Points, in no order, along strands that fork, close into loops and pass close to each other.
In the rows, 128 means zero.
Two points are linked if the straight distance between their rows is under 74.8. Some points are linked to none.
Z_679: [159 115 138 150  88  80 139 123 101 111  99 171 165 104 140 126 151]
Z_450: [147  95  66  96 150 111 136  92 117 171  90 114 129 165 168 113 167]
Z_982: [ 77 122 116 141 116 141 108 176 120 103 152 141 140 134 105 140  36]
Z_235: [132 127 124 149 128 155 128 152 147  93 141 149 153 130  86 164  61]
Z_181: [186 158 123 176 127 121 148 133 152 155 108 145 167 122  86 201 187]
Z_333: [156 123 110 117 107 109 110  93 132 114 125 150 133 104 166  98 160]
Z_958: [115 107 114  85 120 105 155 154 171 112 169 188 141 119  94 126  57]
Z_674: [115 119  96 117 160 160 130 122 110 181  95  81 111 140 174 138 128]
Z_62: [170 141  95 108 145 122  89  68 141 115 133 105 158 169 137  82 159]
Z_18: [147 114 162 135 157 135 170 105 149  87 126 155 179 137  81 179 109]
Z_324: [105 138 140 150 100  96  94 157 137 135 167  92  41 118 130 114 142]
Z_356: [177 137 161 148  89  83 135 112 105  96 112 159 184 105 133 116 152]
Z_545: [ 87 127 145 112 109 154 105 165 150 125 140 142  48  94 127 118 168]
Z_808: [ 45 107 152 106 121 165 116 160 107 106 103 157  96 105 132 121 115]
Z_252: [107 141 143 146 103  84 102 144 117 121 156  64  55 139 133 108 132]
Z_71: [174 148 140 142  93 105 108 100 121  87 126 145 181 100 137 100 151]
Z_55: [156 141 106 122 115 115  90  90 147 109 150 122 116 119 153  92 154]
Z_9: [101 131 125 130 101 124  88 156 149 119 167 136  47 100 134 120 155]
Z_442: [164 103  83  96 148  98 122  72 121 147 106 120 147 175 159  92 169]
Z_51: [104 120 117 128 170 165 134 134 102 181 111  91 101 130 177 139 115]
Z_176: [103 103 117 118 114 144 120 129 105 128  89 157 106 104 161 132 146]
Z_84: [ 53 119 122 135 105 144 114 177 106  99 120 140 138 128 110 144  56]
Z_882: [119 157 115 151 120 107  73 103 125 108 145  68 106 149 137 100 142]
Z_154: [163 151  97 128 152 131  67  78 135 115 141  90 149 181 127  92 152]
Z_738: [ 41 110 137 120 116 155 110 173 100  98 106 154 123 122 123 135  79]
Z_306: [194 151 101 173 115  91 143 128 129 186 105 129 174 131 109 184 176]
Z_192: [144 110 151 125 144 130 172 117 155  83 136 161 168 132  74 167  84]
Z_6: [ 88 136 195 123 169 143 188 158  92 175 172  95  79 146 137 100 113]
Z_321: [120 105  83  96 159 140 144 114 114 180  87  89 109 153 174 132 155]
Z_531: [187 139  92 166 110  80 145 114 111 180  90 129 171 133 135 154 157]
Z_952: [136 175 105 149 104 126  58  97 123 106 131  85 150 134 135 103 143]
Z_603: [129 116 121 119 128 130 134 153 158  98 165 175 146 131  92 139  47]
Z_351: [155 136 153 149 150 152 160 117 158 104 107 145 179 125  69 193 149]
Z_584: [149 111 116 137  95  99 134 114 107 124  96 165 146 104 157 126 150]
Z_68: [152 121  69 143 129 135 136 118 112 187  79 112 143 130 165 147 138]
Z_108: [124 103 139  85 107  84 178 130 167 105 146 173 150 120  84 143  62]
Z_369: [179 119  99 102 138 101 116  67 123 134 105 125 180 163 155  84 153]
Z_736: [167 169 126 142  92 126  83  97 133  94 136 116 178 112 135 101 143]
Z_612: [128 103 146 103 127  96 183 120 160  89 144 165 162 128  76 156  67]
Z_608: [ 78 128 184 101 144 179 148 164 132 140 129 111  68 103 128 110 144]
Z_859: [113 133 138 132 186 162 135 147 102 181 158  90  96 145 167 127  94]
Z_221: [173 145 137 159 154 139 149 130 158 132 108 146 176 121  72 201 183]
Z_315: [ 97 138 158 133 187 151 156 154  92 183 169  93  86 148 153 120 101]
Z_630: [ 62 107 150  98 121 161 112 158 134 116 115 158  74  96 138 118 147]
Z_36: [ 89 135 211 109 150 158 190 161 100 158 153  99  82 125 127  86 121]
Z_672: [137 141 108 133 121 108  81 101 147 120 168  94  84 137 150  97 151]
Z_842: [145 127 118 163 123 165 127 146 140 108 116 147 158 120  84 174  91]
Z_633: [ 93 143 203 101 138 177 180 168 129 145 150 101  75 111 115  92 135]

A tip is a point with one link. Name the tips that can be reached along the links from each point below, in the order of the rows.
Z_369 | Z_154, Z_608
Z_306 | Z_531, Z_842
Z_738 | Z_982, Z_252

A piece is two or more points that can be reached from each other along the links. Count, over all rows, the pieces, the separate loops (a circle has one, a figure eight two, a Y none), the forks (points with three links) and the tips (points with one).
pieces | 4
loops | 1
forks | 0
tips | 6

Name the points in between on the shortest way along the links from the first point to the second, in order.
Z_674 / Z_315 | Z_51, Z_859
Z_952 / Z_679 | Z_736, Z_71, Z_356
Z_18 / Z_108 | Z_192, Z_612
Z_630 / Z_84 | Z_808, Z_738
Z_531 / Z_192 | Z_306, Z_181, Z_221, Z_351, Z_18
Z_633 / Z_859 | Z_36, Z_6, Z_315
